Points on a hilly landscape, in no order, each with its height.
A ball rolls from a point to the lowest of its 5 nearest points, and stops where none of them is lower. Distance is the straight distance between rows; heights are no part of it.
Nise h=203: [118 125 107  77 136 151 145  84  89 188  82 157 186  83 105  99 150 164
  82 180 161  79 107 110 140 134  62 172  56 146 109 138 179 120 158 183
  83 136  82 162 116 111 112 118  88  93 104 113 112 135  92 176 110 110
 132  86 126]
Godi h=377: [131 139 134  97 153 102  78 141 123 138  99 132  99 136 174 186 126 156
  83 127 154 100 158 183 138 141  91 136 138 118  84 132 130 126 153 152
 145 124 187 118 129 173 111 141 126  90 153  66 156 151 176  93  68 110
 143 159 139]
vude h=55: [ 92 169 128 129 152 213 165  99  91 162 116 136 196 124 129  60 130 124
 165 108 100 148 108  72 112  77 147  86 156 110 153 105 186 126 138 114
 102  97  79  96 154 112 122 143 168 147  63 185  94  77  66 116 165 131
  95  99 118]
rolok h=244: [159 133 144 133 103  80  75 160 169 117 142 128  53 111 161 198 117 115
  72 126 143 109 151 212 143 143  87 128 119 129  77 117  96 123 140 111
 158 126 198 112 134 167 110 134 110 122 173  84 148 138 190 120  84 139
 162 156 140]
rabug h=262: [ 97 114 115 113 157 107 123 109 143 136 112 127 128 130 121 159 134 157
 129 132 153 111 123 136 114 129 124 144 128 132 134 163 131 127 153 162
 116 134 153 123  97 138 134 139 118  89 127 105 151 163 138 120 113 103
 111 123 143]
gikop h=208: [136 118 117  87 143 110  70 115 116 146  79 139 151 130 163 169 165 194
  63 135 178  97 138 189 131 159  69 187  87  92  80 150 164 152 169 171
 129 106 177 108 134 151  91 154 101  71 166  81 150 131 136  93  66 108
 138 128 126]
tuke h=258: [125 136 129 116 150  86  92 138 138 126 117 127  88 136 158 170 122 130
 108 125 140 102 139 173 134 143  98 126 160 132  83 129 116 122 143 136
 157 129 193 112 113 167 116 130 122 117 153  74 149 154 176  99  88 133
 147 159 130]
siges h=301: [104 132 120 102 156 100  94 133 131 140 100 125 107 142 158 172 129 155
 105 128 151 102 138 161 124 138 105 138 145 124 102 155 133 129 159 158
 136 129 178 115 113 158 123 142 120  92 143  81 155 157 162  99  83 111
 128 145 139]
mil h=238: [130 124 151 143 100 165 169 108 127 130 148 146 129 126 108  91 102  95
 156 122 112 143 126  76 103  87 172  71 145 130 161 102  91 142 101 111
 128 130  82 136 166 114 166 113 183 155 102 159 102 103 127 127 172 123
 107 128 138]
kenep h=151: [127 128  99  92 159 108 105 101 108 146  77 141 185 111 126 131 164 189
 104 148 163  82 131 152 121 171  89 194  99 122 105 158 185 113 167 178
 107 105 144 135 104 133 109 138  78  92 131  96 144 146 109 131 100 109
 135 104 115]
lekil h=300: [141  96 129 170 112 104 137 161 160  85 171  99  88 152  90 123 110 106
 164 117 109 159 115 117 134 140 162 131 145 142 163 138  69 126 104  91
 152 146 133 134 110 111 136 116 113 162 151 134 149 148 142 142 154 168
 132 143 126]
Vado h=158: [134 113 136 162 111  76  93 192 174 102 144  99  53 142 141 153 120  93
 123 111 112 146 120 155 146 153 137 139 152 155 128 148  79 136 125  94
 153 157 173 117 121 133 127 122 100 144 171 120 150 138 153 118 115 177
 140 145 118]
gov h=462: [142 119 146 150 106 143 170 122 124 108 157 136 116 133  91 101  97  96
 162 130 110 145 136  81 114 113 172  98 155 134 160 107  80 122  93 101
 139 133  92 160 146 113 160 109 163 167 110 141 120 121 141 141 175 125
 119 144 135]
lik h=99: [113 133 139 136 115 170 171  80 124 135 141 148 171 116 116  95 129 102
 163 112 117 143 116  86 102  71 157  69 130 116 155  81 128 148 111 125
 111 121  88  99 160 124 152 128 184 147  96 170  97  91  97 112 168 123
 112 117 129]
vobul h=252: [109 121 113 104 156 102 100 114 137 137  97 125 138 134 141 163 147 178
 110 130 164 100 128 158 117 139 105 155 114 120 110 166 150 138 168 172
 123 123 165 114 108 144 119 148 103  76 142  97 148 156 136 106  87 108
 117 118 134]
mik h=212: [143 119 123  84 134 110  64 128 109 151  77 141 139 126 170 181 163 187
  47 132 179 100 147 198 140 159  63 185  74  86  75 139 161 154 166 169
 132 107 176 112 148 157  84 156 103  67 171  77 152 125 147  88  60  97
 144 139 135]
laza h=145: [147 100 138 162 124  82 106 228 173  85 154  77  68 185 144 146 106  96
 152 100  85 181 135 134 166 164 189 135 161 155 175 138  75 135  95  87
 140 168 145 133 119 124 147 126 119 157 170 157 148 149 133 115 133 173
 134 154 126]
Nev h=184: [124 106 123 155 126  91 129 150 153  99 153 106  87 143  99 134 114 107
 154 120 120 139 109 130 127 141 140 136 164 139 136 136  81 123 114 106
 158 148 156 126  99 125 126 115 107 152 150 108 149 154 152 136 137 158
 138 149 125]
zol h=284: [157 122 144 157 111  65  77 224 173  95 142 101  42 152 177 176 117  83
 110 102 100 158 147 173 162 167 153 140 162 156 128 132  92 133 118  86
 143 164 174 129 131 149 140 122 106 146 178 131 138 128 154 109 107 160
 149 153 122]
pas h=216: [143 131 136  84 142 108  69 144 110 147  89 138 108 129 178 196 137 172
  54 130 165 103 170 202 145 149  67 158 102  99  81 127 141 135 159 161
 135 113 179 122 149 173 102 156 123  73 160  60 159 141 177  89  62  89
 146 161 149]
Faf h=116: [113 120 103 106 162  98 115  94 127 130  99 129 171 116 124 144 164 179
 122 140 159 100 126 151 118 150 106 171  97 117 121 154 172 124 159 176
 108 116 149 123  96 134 122 142  96  90 132 102 147 155 116 128 107 107
 126 102 129]
resu h=287: [156 139 138 117 122  86  79 144 146 123 132 132  73 121 160 194 118 132
  78 129 150 104 153 206 143 142  79 127 124 122  73 106 109 117 144 126
 155 120 199 107 128 174 101 133 114 118 166  65 149 145 192 113  74 132
 164 163 141]
sovum h=624: [145 124 111  69 138 116  67 112  90 160  62 150 173 116 143 156 168 206
  44 146 177  81 132 185 135 179  52 217  90  93  55 145 180 132 169 174
 128  96 172 127 133 144  65 142  80  87 172  74 148 117 121 102  75 101
 159 132 100]
dirad h=251: [106 149 114 102 133 183 156  88  79 170  96 146 189  86 128  91 158 132
 117 162 121 109 117  96 136 101  82 139  73 133 123 124 192 131 135 156
  93 138  61 141 131 103 116 133 134 107  78 138 108 102  77 166 139 109
 119  93 127]
Rad h=226: [147 127 146 157 106  74  78 194 175 108 142 112  38 130 165 174 124  91
  97 115 118 138 138 182 143 156 122 135 141 151 106 143  90 135 132  94
 152 153 183 118 135 148 126 125 101 137 176 113 146 129 168 116 102 162
 148 149 124]
boze h=36: [104 155 126 128 137 183 166  84  95 144 120 146 192 111 132  94 143 113
 159 122  98 140 124  89 115  82 137  93 130 117 151  86 175 131 120 130
 100 117  81 102 149 125 132 139 173 141  79 164 103  84  75 125 170 119
 119 113 120]
filur h=207: [168 128 150 166  96 144 168 131 126  92 174 128 115 145  97  84  94  92
 172 123  97 155 146  76 115 116 189  84 148 131 166 100  82 121  85  87
 154 121  80 153 154 107 164 101 160 184 121 161 108 114 143 145 174 147
 127 142 129]
vepom h=176: [ 86 164 118 123 153 226 165  98  81 179 122 137 196 123 125  45 141 135
 162 118 115 147  87  65 120  68 124  98 144 104 143 127 198 130 152 116
 107  93  69 101 150  95 110 136 147 137  57 193  77  75  56 128 152 137
  85  78 123]
ponog h=37: [ 93 110 121 120 149 109 131 117 142 134 118 125 115 131 111 151 122 142
 136 132 144 120 120 125 117 125 132 129 141 136 134 156 109 121 138 151
 119 141 149 136  97 138 138 137 128 103 119 103 152 165 146 123 128 101
 112 132 144]
Gumu h=137: [113 117 136 134 112 149 169  82 130 126 144 149 149 111 104 124 128 111
 150 128 125 140 121  93 105  84 149  89 113 124 161  99 118 141 111 133
 107 134  94 126 141 126 153 129 172 132  99 150 115 117 114 127 169 104
 111 120 142]
sivu h=289: [154 151 159 163 102 169 168 133 122 114 154 123 117 147 125  46  79  82
 172 104  91 148 138  62 101  95 206  58 163 135 162 103  98 131  81  86
 153 112  68 131 179 104 174  96 176 190 101 185  77  98 128 131 163 159
 111 129 126]
Boro h=21: [114 125 106 114 154 119 148  87 110 129 106 134 180  95 112 133 163 153
 135 149 138 113 136 126 122 132 112 154  85 131 144 127 180 116 142 163
  94 129 113 139 101 127 130 138 114 103 105 115 137 147 103 146 137  93
 126 100 133]
rikiv h=241: [143 135 133 131 121  80  84 149 156 117 137 125  65 125 158 179 122 116
  95 125 140 107 137 186 136 140  92 127 140 139  80 122 101 125 137 116
 159 130 196 107 122 163 109 124 109 127 167  81 144 143 181 112  87 147
 156 156 129]
lizek h=39: [104 158 121 121 138 188 160  88  85 150 109 145 193 101 136  98 153 121
 148 129 103 132 126  91 126  91 123 109 114 119 142  98 186 127 124 136
  96 124  71 117 143 118 127 143 165 128  77 154 106  88  77 136 165 111
 120 109 120]
subas h=148: [138 102 130 156 120 109 151 139 141  92 166 113 105 140  79 117 105 105
 169 126 116 149 123 108 126 134 160 126 157 137 155 122  74 116 100 103
 151 137 126 148 112 116 139 114 128 164 132 121 143 149 146 146 161 142
 133 148 126]
gisi h=106: [111 136 127 130 126 164 171  71 110 130 134 148 185 107 119 110 142 111
 160 125 115 139 123  96 112  85 141  91 115 120 154  79 157 139 113 134
 100 127  90 110 145 128 138 133 174 135  89 156 106  98  93 122 167 112
 118 115 130]
lepat h=94: [114 121 103 111 156 111 143  84 116 126 109 133 175 104 112 138 163 162
 135 144 145 110 134 131 116 141 113 154  90 128 142 131 172 119 144 170
  98 128 122 132  97 133 131 141 109 101 114 112 136 150 107 143 133  96
 124 103 133]
Dabeg h=43: [ 98 109 124 124 141 117 150 111 141 129 130 131 116 124  96 148 119 130
 145 135 136 128 121 111 113 121 140 124 141 138 149 143 101 121 131 142
 118 145 133 142 102 133 140 131 137 115 114 114 150 160 142 132 144  99
 110 131 143]
Sev h=175: [111 139 142 139 124 184 174  86 129 144 141 140 170 134 117  65 113 101
 174 100 115 144 106  80  88  71 174  55 154 115 152  78 135 148 110 116
 119 102  91  84 165 118 146 123 186 164  91 190  84  85  89 103 162 145
 102 107 124]
guduz h=204: [127 113 125 154 123  81 104 159 167 105 147 105  68 137 127 147 123 101
 128 118 122 131 108 153 133 143 126 134 160 144 116 141  86 130 127 106
 161 150 178 112 109 136 119 118 101 145 162 106 146 144 159 121 112 170
 143 147 118]
keb h=248: [167 134 151 139  93  78  70 183 174 116 140 130  37 109 161 199 112 105
  63 126 136 125 154 215 146 156  95 131 122 138  85 126  91 117 137  97
 152 135 194 127 139 160 113 136 107 126 180  96 153 130 189 125  90 136
 159 155 142]
sug h=375: [127 127 113  52 135 135  76 104  79 196  52 169 177 107 131 143 145 216
  25 153 186  67 113 164 145 175  45 229 106 107  46 170 169 121 186 174
 112  91 164 149 124 141  62 129  72  78 160  73 144 116 110 116  74  92
 161 129  91]
Furom h=366: [126 128 107  59 143 134  90 101  88 197  57 166 182 106 119 128 143 212
  42 155 186  63 109 149 138 175  56 220 104 121  64 175 170 113 191 179
 103  94 149 157 121 130  83 125  65  83 143  84 134 129 104 129  80 102
 150 115  98]
Muf h=126: [148  97 137 172 114 102 123 213 169  80 161  77  78 181 119 129  99 100
 158 108  89 180 130 120 155 155 190 128 147 151 186 147  65 136  93  88
 144 156 137 137 117 107 144 123 124 156 163 161 158 147 133 127 148 173
 127 147 126]
fama h=159: [127 134 153 144 101 175 171 108 135 136 144 144 130 133 115  68  95  89
 158 109 112 142 120  71  93  77 180  58 153 128 154  95  97 144  99 108
 132 120  82 114 176 109 165 111 190 163  96 182  89  94 118 114 164 142
 100 119 132]
rorag h=170: [113 113 120 139 140  88 125 138 144 112 138 113  90 141 110 141 110 115
 149 125 128 123 113 135 124 139 129 131 173 142 120 137  92 113 123 123
 151 142 167 127  95 137 127 118 117 143 146  94 150 158 159 125 127 141
 136 152 120]
dis h=221: [102 150 109  86 122 200 163  72  76 184 106 148 200  89 131  76 160 131
 120 163 139 103  95  94 139  96  64 133  75 124  96 112 193 142 130 166
 101 136  53 135 128  92 104 122 127 107  89 145  89 100  73 170 129 122
 120  86 121]
roril h=290: [158 131 152 148  98  74  73 193 176 109 142 122  36 123 170 185 121  94
  80 120 123 132 146 199 145 157 113 136 136 147  95 134  94 126 131  93
 152 146 190 127 135 151 124 130 103 134 177 105 144 128 178 119  93 151
 152 149 130]
kovir h=336: [133 139 132 106 147  95  85 141 130 132 112 130  92 133 167 180 121 142
  92 130 149  98 151 186 138 140  88 132 146 125  82 127 123 124 147 144
 150 124 194 115 122 172 110 138 125 103 155  65 150 150 183  97  76 119
 150 163 136]
nok h=237: [185 133 150 200  78 154 155 166 160  60 197  97 103 178 142  87  91  94
 172 112  78 179 159  69 129 112 249  56 109 143 197 119  90 133  73  57
 154 106  86 131 156 102 170 101 174 189 121 225  91 123 125 143 171 171
 116 128 128]
zonab h=180: [ 98 109 112 118 153 110 136 102 144 130 123 128 137 122 109 155 140 151
 134 132 152 117 122 126 114 119 129 137 113 130 143 155 131 129 144 159
 108 138 140 129  98 137 138 143 124  93 118 112 145 159 130 130 126  96
 112 116 143]
pizib h=397: [ 93 159 106  93 125 216 166  74  73 187 121 146 207 103 133  60 158 132
 136 149 137 114  84  87 132  87  76 118  99 107  89 119 199 143 131 151
 103 126  53 121 132  85  96 122 135 117  85 162  76  87  64 158 134 128
 110  82 119]
zepo h=33: [154  94 141 178 103 118 135 200 171  74 172  83  88 182 108 121  97 106
 166 114  87 185 137 110 151 147 200 119 132 144 196 148  67 131  86  81
 145 143 116 144 120 100 148 123 134 159 154 175 151 147 131 138 163 167
 123 146 131]
ranuv h=331: [173 105 147 187  89 136 144 183 166  62 187  92  98 183 107 110  94 105
 171 119  88 185 147  92 145 135 212  99 121 144 195 140  67 131  82  75
 146 129  98 144 133  97 158 118 145 169 143 192 136 138 128 146 172 162
 117 143 133]
pab h=140: [100 116 122 124 152 103 131 127 138 128 122 122 103 137 111 151 114 131
 142 132 137 119 122 128 117 135 131 130 164 138 129 150 101 115 137 142
 131 142 155 134  97 140 135 129 127 117 123  95 153 166 155 124 128 114
 121 146 132]
fudaz h=82: [106 108 128 129 128 127 161 105 136 126 140 138 118 124  91 138 115 118
 145 136 132 135 123 103 114 109 146 115 137 136 158 131  95 124 122 135
 116 143 116 149 117 126 150 125 149 121 107 122 139 148 138 136 158  98
 112 133 145]
Firi h=267: [100 117 111 112 155 105 114 111 142 135 107 125 133 131 132 159 143 168
 122 130 160 107 123 142 118 132 115 148 117 126 124 164 140 134 158 169
 117 126 160 120 101 142 129 145 110  84 131 100 151 161 133 113 104 105
 117 119 140]
menam h=240: [116 147 112 100 141 164 152  90  86 163  91 143 186  84 122 108 160 143
 115 166 121 104 129 103 133 121  89 153  70 138 131 126 189 121 141 161
  90 136  72 149 122 110 125 133 121 108  83 123 119 116  87 165 141 101
 122  96 131]
Vava h=712: [114 140 116 112 145 146 157  83  90 137 105 143 187  88 119 120 161 138
 138 152 116 118 138 108 128 118 112 138  87 133 143 109 186 119 130 155
  90 135  85 138 118 123 130 140 135 116  88 125 123 120  93 154 152  95
 128 105 129]
big h=205: [141 136 157 150 102 171 170 116 129 128 147 139 121 136 111  69  88  88
 159 115 105 145 127  68  99  88 184  61 156 131 159 101  92 138  91 100
 142 120  75 135 178 110 169 104 184 170  98 171  95  97 127 127 167 140
 109 126 132]
tisi h=396: [ 87 160 107 111 140 228 168  85  76 185 129 142 204 113 131  48 158 133
 150 129 128 131  79  72 125  74  95 111 126 100 108 127 202 137 144 131
 111 105  60 111 142  83  98 126 138 124  69 187  64  78  53 144 142 136
  96  73 121]
Guga h=330: [179 113 149 191  84 146 149 178 165  62 192  95  99 185 122 107  91 101
 173 118  82 187 156  83 142 126 228  81 113 141 202 132  71 130  74  69
 145 120  89 143 141  98 163 114 159 175 138 208 119 134 129 147 176 162
 118 139 134]
Fivat h=223: [130 101 127 164 118  95 128 165 163  92 158  97  85 148 102 129 115 104
 155 117 115 149 109 128 134 142 151 138 152 142 148 142  70 127 110  98
 157 149 148 125 107 118 128 114 105 152 155 124 152 149 145 136 138 171
 138 147 123]
luz h=124: [194 126 139 148  96  49  66 218 175  78 165 109  36 140 174 218 107  85
  89  96 118 155 182 233 170 181 139 146 145 125 109 111  99 113  96  77
 144 156 184 154 129 170 140 132 105 133 195 132 121 127 177 125  90 113
 168 159 136]
duv h=218: [109 137 111  82 126 179 157  73  79 185  96 152 193  85 119  87 158 142
 102 175 145  93 104 103 140 106  63 149  57 135 105 123 183 137 141 175
  91 143  61 148 121 101 109 120 113  98  94 129 102 114  84 172 118 115
 124  88 126]
rupit h=154: [137 102 137 167 113  88 106 207 173  89 149  87  65 165 127 138 111  97
 143 107  97 167 121 137 150 156 166 139 153 153 162 149  72 138 108  92
 150 161 150 128 118 118 133 122 106 152 165 142 157 142 138 124 133 180
 134 148 122]
vabib h=255: [112 134 125 109 158  93 100 136 135 135 110 122  97 141 149 164 120 138
 118 127 142 104 133 158 130 140 109 132 166 135 100 144 119 120 146 145
 144 132 182 117 107 158 122 133 122 106 144  81 154 158 166 105  94 122
 136 152 132]
Nop h=285: [ 99 127 121 110 158  99 106 130 139 138 104 121 104 140 144 165 123 149
 121 130 148 105 128 146 122 138 119 135 158 133 110 157 124 123 153 157
 132 133 174 119 105 151 126 139 122  96 138  86 156 163 158 106  97 110
 122 143 133]
Fada h=132: [118 127 142 142 110 172 172  87 134 136 145 147 153 123 112  92 117  97
 159 114 117 141 117  83  98  72 165  64 133 119 157  88 113 149 105 118
 118 122  87 107 167 120 155 117 189 151  96 170  95  95 107 113 165 127
 107 120 136]
vigu h=222: [128 122 109  95 149 103  79 110 124 140  86 134 157 132 155 162 163 191
  85 134 178  96 133 179 124 156  80 181  96 103  88 159 167 143 171 179
 125 109 174 107 122 147  98 150  94  76 159  91 146 138 129  99  74 112
 135 123 125]
bubi h=136: [136 110 141 165 116  82  99 208 172  96 148  91  54 158 138 144 118  93
 132 108  99 162 121 148 147 156 156 141 154 155 151 149  78 141 114  90
 150 163 158 126 122 130 135 123 103 149 169 134 153 138 145 116 122 175
 137 149 121]
Boti h=147: [122 117 143 136 105 155 167  96 129 130 148 150 133 118  98 115 113 102
 151 124 119 143 123  85 105  86 159  83 131 128 159 103  96 138 109 120
 118 136  87 136 149 119 155 120 176 137  99 147 116 113 126 130 170 113
 107 125 144]
tera h=211: [178 134 149 183  87 148 163 140 134  72 190 112 113 155 112  78  95  93
 177 116  89 164 150  75 122 114 210  75 133 131 173 105  88 127  75  72
 161 109  80 138 155 101 166  97 158 192 126 185  92 116 135 147 169 167
 127 134 122]
talo h=206: [173 109 142 184  88 133 152 158 154  64 190 103 105 162  95 102  99 104
 172 117  93 175 137  93 136 127 196 102 120 135 186 125  69 128  81  76
 152 126  94 148 134  98 153 112 139 174 140 170 128 135 136 152 174 165
 124 142 128]
zap h=113: [104 111 123 129 126 136 164  79 130 122 141 144 154 104 103 138 140 122
 149 135 130 136 123 107 110  96 140 108 102 129 160 107 127 134 122 144
 100 137 106 127 125 129 145 133 156 119 100 134 125 133 113 134 160  97
 114 117 144]
Muvif h=236: [125 118 127 145 127  79 100 152 158 111 138 110  73 135 134 152 120 106
 129 120 129 122 114 159 130 140 115 132 159 142 105 138  93 124 130 112
 160 141 183 107 108 143 117 120 104 140 161  93 147 150 164 117 107 162
 145 150 119]
Fisek h=227: [111 126 123 124 149  88 109 138 143 124 123 116  94 140 133 156 117 126
 130 123 137 108 121 151 126 142 117 130 171 140 107 141 106 118 137 135
 152 136 180 121 100 152 122 124 115 123 145  83 154 160 165 114 107 134
 140 153 126]
vosef h=28: [101 154 130 132 137 188 169  85  99 147 126 141 193 116 128  83 138 112
 167 107  99 143 120  85 108  77 149  81 144 112 152  83 170 132 118 124
 103 106  86  94 155 122 135 135 177 149  79 173  97  80  78 114 170 127
 111 112 121]
Rida h=601: [143 129 151 151 102 156 170 120 123 119 155 143 117 132 102  90  94  91
 159 124 104 146 134  72 107 100 180  80 157 132 159 101  82 126  93 102
 138 127  81 153 161 112 166 107 174 169 104 154 104 109 139 135 176 130
 115 138 133]
turot h=64: [120 133 108 106 158 122 145  91 100 141  94 140 186  94 114 122 161 158
 128 157 136 103 136 122 125 141 100 162  81 137 137 129 188 109 143 164
  91 130 105 146 105 127 128 139 109 106 100 111 133 138 100 156 134  95
 130  98 128]
zure h=146: [111 139 121 123 134 158 167  75  98 130 124 144 187  95 124 116 154 120
 153 133 111 133 131 103 121  97 130 111 103 123 151  89 173 133 119 142
  95 131  87 117 134 128 135 137 160 127  87 144 113 103  92 139 163 101
 123 112 127]
Beb h=239: [135 129 131 147 120  78  89 156 162 112 140 117  62 129 152 167 123 108
 109 123 130 120 123 174 134 141 107 129 149 143  94 131  92 127 135 109
 163 141 191 106 117 149 114 121 103 136 168  90 145 141 171 115  95 162
 152 152 124]
fak h=199: [167 117 142 165  97 137 165 130 131  87 178 124 115 142  88  96 100  98
 175 123 100 156 140  87 123 122 183  97 145 131 168 109  79 120  83  87
 152 124  93 154 141 107 157 103 148 178 125 155 118 126 143 153 173 149
 127 144 125]
Noki h=88: [114 110 134 137 131 121 158 119 133 121 145 135 114 129  85 128 105 111
 153 134 121 139 124  99 116 122 153 119 156 137 151 130  88 118 112 121
 127 143 119 154 113 123 150 123 146 138 115 116 145 149 146 140 162 108
 117 143 137]
Nogev h=119: [117 109 123 142 137  98 140 135 141 109 147 114  99 140  92 134 110 113
 158 130 123 131 118 118 122 141 143 129 171 139 137 133  84 112 111 120
 149 145 146 140  99 127 132 118 119 146 130 103 150 158 153 135 145 130
 135 149 126]
nata h=59: [145 113 143 160 117  69  89 225 169  94 143  94  50 159 162 162 117  85
 125 104  96 165 138 158 163 164 164 141 162 159 146 140  83 136 114  90
 143 169 164 127 128 136 141 122 109 151 176 137 145 133 146 106 113 167
 143 153 119]
dufa h=234: [126 133 104  84 160 121 118  99 101 166  71 148 180 100 114 121 156 189
  92 165 160  78 126 134 128 168  81 196  87 135 110 160 183 104 170 179
  94 111 122 158 106 125 114 128  76  95 120  99 135 143 102 150 110 104
 135  99 117]
nofiv h=179: [128 105 130 165 115  86 114 173 167  93 156  95  70 148 117 135 118 101
 148 113 110 148 110 137 137 147 147 137 151 144 146 148  71 134 113  98
 153 151 156 122 112 119 125 118 103 151 163 125 152 146 147 126 133 177
 140 146 119]
nipo h=152: [ 75 157 117  94 155 224 185  81  57 203 140 148 222 114 116  25 157 145
 166 140 152 140  62  64 120  99 102 110 147  94  77 120 218 126 144 146
 104  90  62 119 133  74  96 107 128 151  72 195  50  92  49 150 137 120
  90  62 110]
begu h=401: [112 137 119 121 139 148 163  75  99 130 117 145 186  89 118 124 157 127
 146 141 116 128 136 105 122 105 124 123  94 127 149  96 177 125 122 146
  94 132  92 126 126 127 136 136 151 118  88 136 119 114  94 145 162  96
 126 107 130]
negub h=362: [115 128 122  97 153 103  85 129 128 144  89 130 118 139 162 172 139 169
  92 126 166 100 139 171 127 141  94 149 122 120 100 158 141 139 164 168
 132 124 177 114 123 156 115 148 116  73 150  85 156 151 152  94  75 108
 126 140 138]
sulev h=30: [196 130 147 140  85  53  60 218 179  83 154 111  38 125 162 220 100  99
  67 106 129 146 183 250 161 189 120 147 133 114  94 115  97 101  98  85
 146 145 183 164 121 164 131 147 100 129 197 118 147 130 190 137  90  94
 170 161 145]
dod h=312: [104 158 113 105 128 200 158  87  77 170 102 147 189  93 137  85 157 129
 129 152 114 117 111  89 135  92  85 126  90 124 125 123 193 134 131 144
 100 131  60 128 140 101 113 136 144 113  74 150  99  91  73 156 149 115
 114  97 126]
sas h=54: [ 93 168 121 125 143 218 160  99  82 172 114 140 195 114 136  64 141 127
 152 120 103 139 100  74 122  73 120 101 133 108 141 117 195 132 140 123
 102 106  67 106 151 100 116 140 158 131  64 180  89  72  64 131 159 129
  99  94 121]
vinuz h=161: [122 133 107  95 157 130 136  92  96 158  80 143 183  92 110 118 157 173
 109 166 144  89 130 121 128 152  90 179  81 140 124 144 188 105 159 171
  91 125 104 158 108 121 123 132  94 103 104 106 133 141  99 159 124 101
 131  97 126]
Bafib h=187: [159 106 137 167 101 121 156 145 143  79 180 109 107 150  81 109 106 102
 171 123 106 162 128 102 129 132 174 116 140 133 170 124  71 125  89  90
 153 132 108 147 122 106 147 110 130 171 138 147 133 139 143 152 168 157
 134 144 128]
fofed h=644: [160 137 140 104 132  91  77 138 130 132 122 136  86 120 168 199 122 145
  68 132 157 101 168 211 148 146  76 133 118 107  73 103 119 114 143 138
 151 114 197 114 134 180 102 139 121 104 166  59 154 148 196 106  69 109
 168 170 144]
Vol h=31: [ 85 156 110 111 152 226 176  86  71 186 139 140 210 121 119  29 151 142
 165 124 136 143  70  65 119  79 110 110 140  95 107 128 208 133 146 125
 109  86  63 108 139  79  96 117 134 139  65 199  53  86  50 141 138 135
  86  65 121]
vos h=220: [182 124 148 187  82 144 159 149 145  63 193 106 109 163 107  89  97  99
 175 115  88 172 149  79 131 117 213  81 118 132 185 114  79 130  77  71
 154 114  86 140 147  99 161 106 153 183 132 189 105 124 132 153 172 167
 122 135 127]
tez h=193: [ 81 159 107  95 137 222 174  79  66 193 133 147 214 113 126  40 161 135
 152 139 144 127  72  76 123  91  85 115 127  99  78 119 206 140 138 146
 106 107  60 114 135  77  94 118 133 131  80 180  60  84  55 152 135 130
  99  72 112]
Kotu h=254: [143  97 136 173 103 109 132 182 170  78 168  92  83 165 100 124 106 103
 161 112 100 172 123 113 144 148 173 128 139 144 175 145  66 134  98  89
 152 149 131 136 113 107 138 122 115 160 157 154 153 146 135 138 153 175
 127 143 127]
meno h=178: [115 121 105  99 157 100  95 106 131 135  94 130 155 130 143 158 157 185
 105 134 169 100 129 163 117 149  98 168 103 111 106 161 162 138 167 175
 120 117 166 110 110 142 114 148  95  77 146  96 148 149 126 109  85 113
 125 115 130]
zor h=283: [177 131 150 153 104  55  68 224 172  89 151 109  36 135 179 202 114  84
  94 105 110 155 172 212 165 180 144 143 154 140 111 121  99 122 112  82
 144 159 184 146 134 161 140 129 104 140 189 127 130 126 169 119  96 133
 161 157 130]
zuzi h=177: [181 135 154 144  91  61  65 215 175  95 145 118  32 123 172 208 109  93
  72 110 118 146 176 228 157 183 124 142 138 134  96 120 101 113 114  86
 145 150 183 154 133 162 131 138 104 135 188 115 143 123 182 131  94 115
 163 157 135]
reso h=291: [140 139 134  92 148 100  75 144 116 145  97 136 102 132 178 192 128 165
  68 129 161  98 167 195 144 148  79 144 120 110  82 124 133 128 158 156
 140 121 186 118 137 177 104 149 127  87 157  61 155 148 182  93  66 103
 146 163 142]
zuf h=155: [128 114 142 141 115 141 165 114 127 119 150 142 117 123  89 116 101 101
 153 134 117 142 127  86 109 110 162  99 147 136 158 116  81 122 103 117
 128 141  98 155 138 118 159 116 164 150 102 134 127 131 141 139 170 110
 114 140 141]
vav h=73: [102 158 136 136 144 197 172  89 111 150 127 138 194 129 120  59 119 115
 177 100 104 147 108  80  99  75 167  68 164 112 152  80 163 133 123 119
 109  93  92  84 158 118 137 134 179 164  77 193  87  80  76 104 166 140
 102 103 115]
timez h=169: [124 129 102  96 167 111 128  95 103 145  84 137 182 103 116 127 160 177
 114 154 151  90 132 133 122 160  96 183  91 133 124 144 184 106 156 174
  96 120 120 146 103 128 121 137  86 105 116 102 138 146 104 148 115 103
 134  99 122]
Pek h=195: [136 127 107  84 155 105  82 101 105 148  70 143 179 126 142 145 165 204
  76 141 176  81 129 172 125 176  72 204  99 106  78 157 180 130 172 180
 122 100 166 124 118 141  89 143  81  86 158  86 145 133 118 111  84 113
 146 118 108]
lifen h=337: [104 125 116 107 157 105  98 126 137 140 100 125 121 140 147 164 139 168
 109 127 161 101 132 155 118 138 107 148 131 126 110 166 139 134 163 166
 129 125 172 117 108 152 125 148 115  79 138  94 152 158 146 102  87 112
 119 130 137]
tuz h=299: [134 130 108  65 148 124  81 107  90 178  56 156 185 116 132 138 156 208
  49 151 178  66 123 166 134 183  62 221 107 109  63 166 176 114 180 174
 114  94 160 147 123 137  77 134  71  89 154  76 144 122 108 118  83 103
 156 124  99]
kosu h=270: [154 139 159 156  98 165 170 125 122 115 153 133 116 141 113  66  86  86
 164 116  98 145 140  69 105  97 193  67 159 133 159 100  93 129  84  91
 149 121  74 143 170 106 174 100 179 182 103 171  90 100 134 131 166 145
 114 135 127]
zugi h=253: [ 96 164 113 115 134 213 161  95  79 174 111 144 193 102 139  73 154 125
 138 132 107 129 103  81 131  80  99 114 113 114 124 123 194 136 136 134
 104 119  63 116 147  99 111 137 150 120  67 167  90  77  64 141 152 123
 106  93 122]

Two balls start at each pair of points below. Name the first point that both come to, or write never.
Rida / sivu: fama
Nop / kovir: Fisek
siges / tuke: Fisek

For each start below, name the point where the ball stops.
dirad: Boro
talo: ponog
kosu: vosef
filur: ponog
dis: Boro
tera: ponog
lekil: ponog
resu: nata
rolok: nata
